A landscape with many valleys, sampled at points; each row gives a point and its height.
From any point a ball rolls to the lowest of the 2 points nearest to it. It stops when none of these is lower. Distance is the straight distance between rows; heights are no part of it.
Pibo (h 7.54): [126 176 115 159  90 114  76 137 134 123  90 121 115 101  57 124 102 159
 132 129 109 136 103]
pava (h 8.48): [115 174  94  75  72 128  82 142 124 183 108  42 130 102 104 104  90  77
 125  88 103  80 142]
suzon (h 1.48): [139 141 187 104 103 135 125 145 137 169 102  93 122 106 116 126 141  45
  71  96  55 131 102]
bule (h 4.86): [183 105 155 126 141  87 120 137 122 123 151 142 173  93  94 172 143 100
 145 188 135  95 126]
mumi (h 7.82): [ 87  88 169 133 117 182 175 144 156 175 140 143 152 117 120  82  88 101
 147  68 117 131 154]
Dami (h 4.31): [121  92 107 106 133 149 186 115 106 136 148 167 159 119 191  77 167 139
 143 114 180 110 156]
Koz (h 1.80): [152 116 108 160 149 190 123 133 127 129 158 180 124 162 187 143  99 155
 142 117 129 176  89]
nezu (h 5.59): [ 86 121  98 127 153  85 125 150  98 100 142 180 129 139 142 110 185 147
 165 127 172 120 146]
Geruk (h 5.85): [176 125 122 103 113 141 121 150 148 204 130  64  97 165  80  98  93 117
 115 129  75  99  92]
bege (h 4.11): [120  95 127 104 136 123 133 126 101 120 124 156 177  94 109 175 163 142
 177 182 154 156 136]
pali (h 3.38): [126 106 118 179 129 154 161 128 111  97 201 209  92 178 172 154 129 135
 116 101 139 203  98]
Dob (h 6.35): [153 134  79  85 144  70 105 124 158  99 126  88 153 134 153 106 126 144
 192 159 155 125 120]
natun (h 1.47): [ 78 121 128 135 160 171 134 109  63 113 135 164 176  75 120 107 150 102
 112 148 143 164 151]
mukos (h 6.17): [136 148 149 145 161 115 159  97  66 116 171 159 141 141 126 160 135 112
  87 155 190 114 152]
Siram (h 5.08): [111 132 110 169 169 115 118  95  78  91 133 169  99 124 114 116 165  99
  81 119  96 105 125]
Dibi (h 3.99): [ 64 134 146 167 159 128 156 102 130 136 153 102 146 138 100 173 121  63
 101 121  88 193 174]
fopi (h 3.70): [127 131 103 128 116 102 106 104 115 160  94 149 130 133 137  78 144 152
 107 115 121 149 116]
kat (h 7.67): [104 131 132  85  74 134 106 124 157 134 117 117 108  92 165 180 135 157
 101 129  87  93 163]
kabi (h 5.84): [150  81 119 124 107  44 156 128 149 168 145 140 110 131 172 141 105 158
 112  97 145 132 135]
Mel (h 7.21): [176 177 141 126 121  93 114 170 138 143  83  87 117  90  84 118  61 132
 138 139  90 113 127]
git (h 3.63): [155 103  89 151 138 104  86 154 158  43 152  95 113  92 123 136 183 148
 181 162 145  90 107]
Zalo (h 7.38): [118 125 118 163  73  82  91 110 109 116 116 132 124 111 107 159  94 135
 131 125 152 117 115]
pulo (h 4.98): [103 129 132 120 145 109 160 134 125 106 154 186 162 149 158 127 169 144
 131 103 192 168 177]
kol (h 7.09): [ 85 122 150 160 129 130 123  82 145 183 136 124 154 198 127 130  98 122
 125  90 153 156 161]
Gug (h 6.49): [ 72 110 130 119 113 118 118  81 100 177 139 170 129 163 141 147 121 157
 118 122 152 180 170]
Saguz (h 6.37): [159  99 154 131 133  82 151 123 122 122 136 154 130 149 169 174  83 128
 125 106 124 112 184]
pufug (h 7.23): [153 111 169 141 157 158 178 114 155 102 159 130 127 111 121 154 131 148
  91 135 136 148 130]
niti (h 6.24): [170 123 135 103 130 198 108 122 164 165 143  99 136 128  65  89  91 121
 142 124 124 140  88]
sen (h 2.89): [121 101 104 112 107 117 149 101 131 137 122 157 152 115 155 130 115 130
 189 175 118 162  94]
Fitog (h 4.26): [ 87 169 141 137 130 145 124 136 154 101 105  94 156 134 102 120  92 115
 151 152 175 141 137]
funev (h 3.13): [166 144 109 134 136 162 178 120 116 120 130 170 113 152 201 121 103 166
 117 148 110 144 133]
gat (h 7.00): [191 177 114 124  95 101  57 164 163 117 133  99 107  94 104  68  69 132
 148 163  98  91 116]
tigor (h 2.07): [148 139 137 131 116 124 107  79 140 175  68 129 140 132  91 115 130 132
 115 114 106 104 151]
zoka (h 0.82): [118 145 106 128 146 136 149 113 107 125  69 119 145 114 161 156 141 121
 131 151  74 106 174]
Tokek (h 6.85): [156 143 130 151 102  95 136  90 122 148 107 112 126 125 141 168  57 103
 104  84 138 112 139]
nibik (h 7.06): [184 113 160  94 189  85 130 138  94  69 187 130  98 130  87 125 155 127
 110 181 154 127 107]
vona (h 7.22): [190 188 143 123 111 136  84 114 173  89 120  98 121 100 122  89 134  89
  79 159 119  91  91]
Tinib (h 6.78): [111  85 106 137  98 163 159 116 120 112 185 195 127 141 120 151 153 160
 160 119 209 123 101]
ruve (h 7.40): [176 169 172 132 108 104 122 118 166  75 100 136 123  75 116 118 129 133
  88 148 161 110 115]
Galu (h 7.43): [151 116 137 128 137 157 138 107 172 109 117 125  87 104 156 186 131 142
  84 122 107 112 114]
kir (h 5.24): [188 104 149  96 162  95 147 156 158 113 155 171 179 104 122  97 159 137
 158 171 164  79 148]
Fad (h 3.42): [151 160 105 137 121 138 139 179 126 140  83  76 137 104 150 138 145 179
 107 142 145  96 137]
vaz (h 6.72): [156 145  92  91 102  70  48 147 153 135 138 113 143 108 158  90  87 150
 147 156 151 111 144]
nes (h 3.01): [ 79 135 136 138 166 158 138 124  72 135 138  99 158 114  84 143 114  80
 138 118 109 197 137]
bab (h 5.66): [146 139 149 174 148 109 187 150  83 140 164 190 140 170  96 154 152 158
 115 118 211 122 140]
Sif (h 6.09): [122 133 150 169 151 145 145 179 132 126 164 175 128 150 123 107 124 185
 139 114 165 109 139]
tavi (h 7.62): [ 79  97 187 136 125 172 134 175 109 173 138 135 113 144  88 120  82 121
 166 104 109 122 134]
leru (h 3.74): [134 145 121 150 102 169 128 140 130 135  87  59  92 137  98  98 112 144
 116  71 136 123  70]
lugiv (h 5.44): [103 141 116 146 140 127 130 160 183 146 150 112 150 156 171 171 172 172
 149 137 145 174 119]
tibi (h 7.45): [202 140 165 114 114 112  50 111 164 134 132 103  99 156  97 104 160 111
 108 142 117 133  79]
Sesem (h 7.25): [ 83  74 145 153 105 143 146 140  79 157 156 172 114 150  80 136 139 137
 175 134 158 114 126]
Fized (h 4.29): [ 72 131 115 141 168 125 155 102 119  63 127 128  84  95 132 106 113 136
  87 116  96 134 125]
zefub (h 4.87): [133 139  99 108 111 148 153 139 131 129  90 121  94 124 114  58  96 157
 168 167  82  96  91]
dufe (h 8.26): [ 86 136 103  64 107 152 140 115 115 158 105  69 130 100 126  82  69  88
 124 122 122  77 172]
fofi (h 3.62): [111 121 115  89 152 172 150  92 140  98 126 108 152 103 174  90 135 127
 104 118 159 139 155]
bopug (h 4.65): [145 169  79 150 173 169 105 128 113 116 112  67 115 155 101 102 125 141
 132 131 136 109 101]
seri (h 4.77): [ 95 124 118 152 155 145 158 114 165 135 152 111 142 149 156 183 160 104
 109 131 105 214 131]
rog (h 3.53): [ 75 116 128 116 127 111 145 105 152 109 101 120  95  86 129 113 113  92
 122  65  75 154 125]
bada (h 6.58): [133 117 145 127 162 196 104  93 149 168 142 107 142 138  76 128 155 110
  96 125 112 157 129]
gupuf (h 6.36): [126  74 157 147 109  87 129 110 111 154 151 189 118 167 147 146 172 163
 131  61 164 102 182]
gen (h 2.72): [173  89  86 138 130 113 157 126 161  70 145 112 129 126 139 179 182 143
 191 183 143  92  92]
podu (h 8.01): [ 69  93 108 112 110 171 151 116 107 188 114 111 137 117 123  83  74  93
 127  68 105 127 178]
sos (h 2.36): [160 136 151 127 156 140 136 111 121  82  56 108 126 156 107 170 122 105
 131 148  83  95 144]
Pob (h 5.02): [ 94 109  83 136 111  78 137 116 139 137 118 116  78 124 154 118 115 191
 117  95 131 132 127]
Kotad (h 8.88): [129 117 109 122 114 121  53 141 118 180 123 132 133 136 120 158  92  92
 174 114  60 129 119]
Bafeb (h 5.45): [138 151 165 110 119 154 149 157 124 188 105 111  84 146 113  94  86 123
 116 153  58 117  87]
mon (h 3.57): [150 125 148 102 146 110 125 115 117 215  98  90 150 157 113 102 110 111
  80  72  81 131 167]
sef (h 4.64): [124 129 113 176 176  99 132 113 107  92 169 181  86 139 156 117 136  94
 106  84 110 175  88]
rul (h 7.85): [ 96 130 148 123  85 109 129 150 102 102 156 143 100 160 168 173 172 173
 112 151 174  96 129]
Ked (h 4.17): [120 146  97 116 152 156 159 122 117  85  95 134  95 147 158  89 113 175
 160 181 127 103 124]
Nagi (h 2.80): [124 132 109  94 135 167 141  98 109  99 118 135 164  64 164 133 105  79
 111 161 123 159 129]
mamil (h 1.12): [141 106 113 136 128 153 128 101 147 107 128 131 128 150 137 165 152 107
 176 180 123 115  74]
dimo (h 7.94): [ 90 131 146 103 106 114 122 133 157 140 149 121 101 151 174 136 136 175
  90 157 132  95 179]
Renus (h 3.44): [119 168 160 108 132 142 131 112 115  76  72  77 137 118  83 165  96  80
 135 117 122 151 132]
libeg (h 5.71): [ 82  93 121 149  96  99 155  99  89 132 149 185 129 156 172 154 152 154
 120  85 160 159 211]
bekem (h 8.68): [160 153  96  91  69 104  51 122 131 196 128  75 128 100 114 140  73  69
 150 122  65  92 108]
konis (h 2.59): [ 95 111 159 116 119  89 128 142 154 151  85 130 145 102 142  98 162  74
 101  99  68 164 102]
lova (h 5.95): [123 125  95 106 130 105 102 171 172 130 157  89 137 176 145  97 148 167
 178 132 169 154 101]
kenum (h 5.60): [135 118 127 132 139 114 125 175 120 104 110 181 160  99 155 115 198 123
 161 163 125  77 135]
Vunov (h 6.67): [141 162 162 133 173 100 102 144  77  91 167 134 125 144  78 166 132 126
  95 154 187 150 116]
kam (h 2.64): [137 159 152 119  72 135 118 159 116 127  79  56 102 110 101 117 129  87
  99  89  83 146  58]
pefe (h 2.32): [120 159 124 176 140 154 164 148 125 123  64 133 170 132 180 128 145 155
 128 113 133 130 171]
vugor (h 7.42): [138 135 137 112 138  81 134 162 108  60 167 139 123 143 125 143 203 138
 107 172 177  74 102]
sivuf (h 9.03): [131 140 123 115 117 138  40 212 118 142  92  92 111 128 102 131 119  89
 182 104  52 142  96]
Vafek (h 6.96): [146  94 137 117 166 176 127 100 150 110 162 165 153 137 110 150 196 141
  98 130 154 150 131]
Mileb (h 6.41): [107 122 124 183 105 173 155 125 170 110 160 180 131 134 140 112 158 163
 139 131 170 130 110]

For each start below, name the point where the ball stops.
dimo | Koz
kenum | mamil
Kotad | bab
Mel | natun
niti | Koz
Zalo | tigor
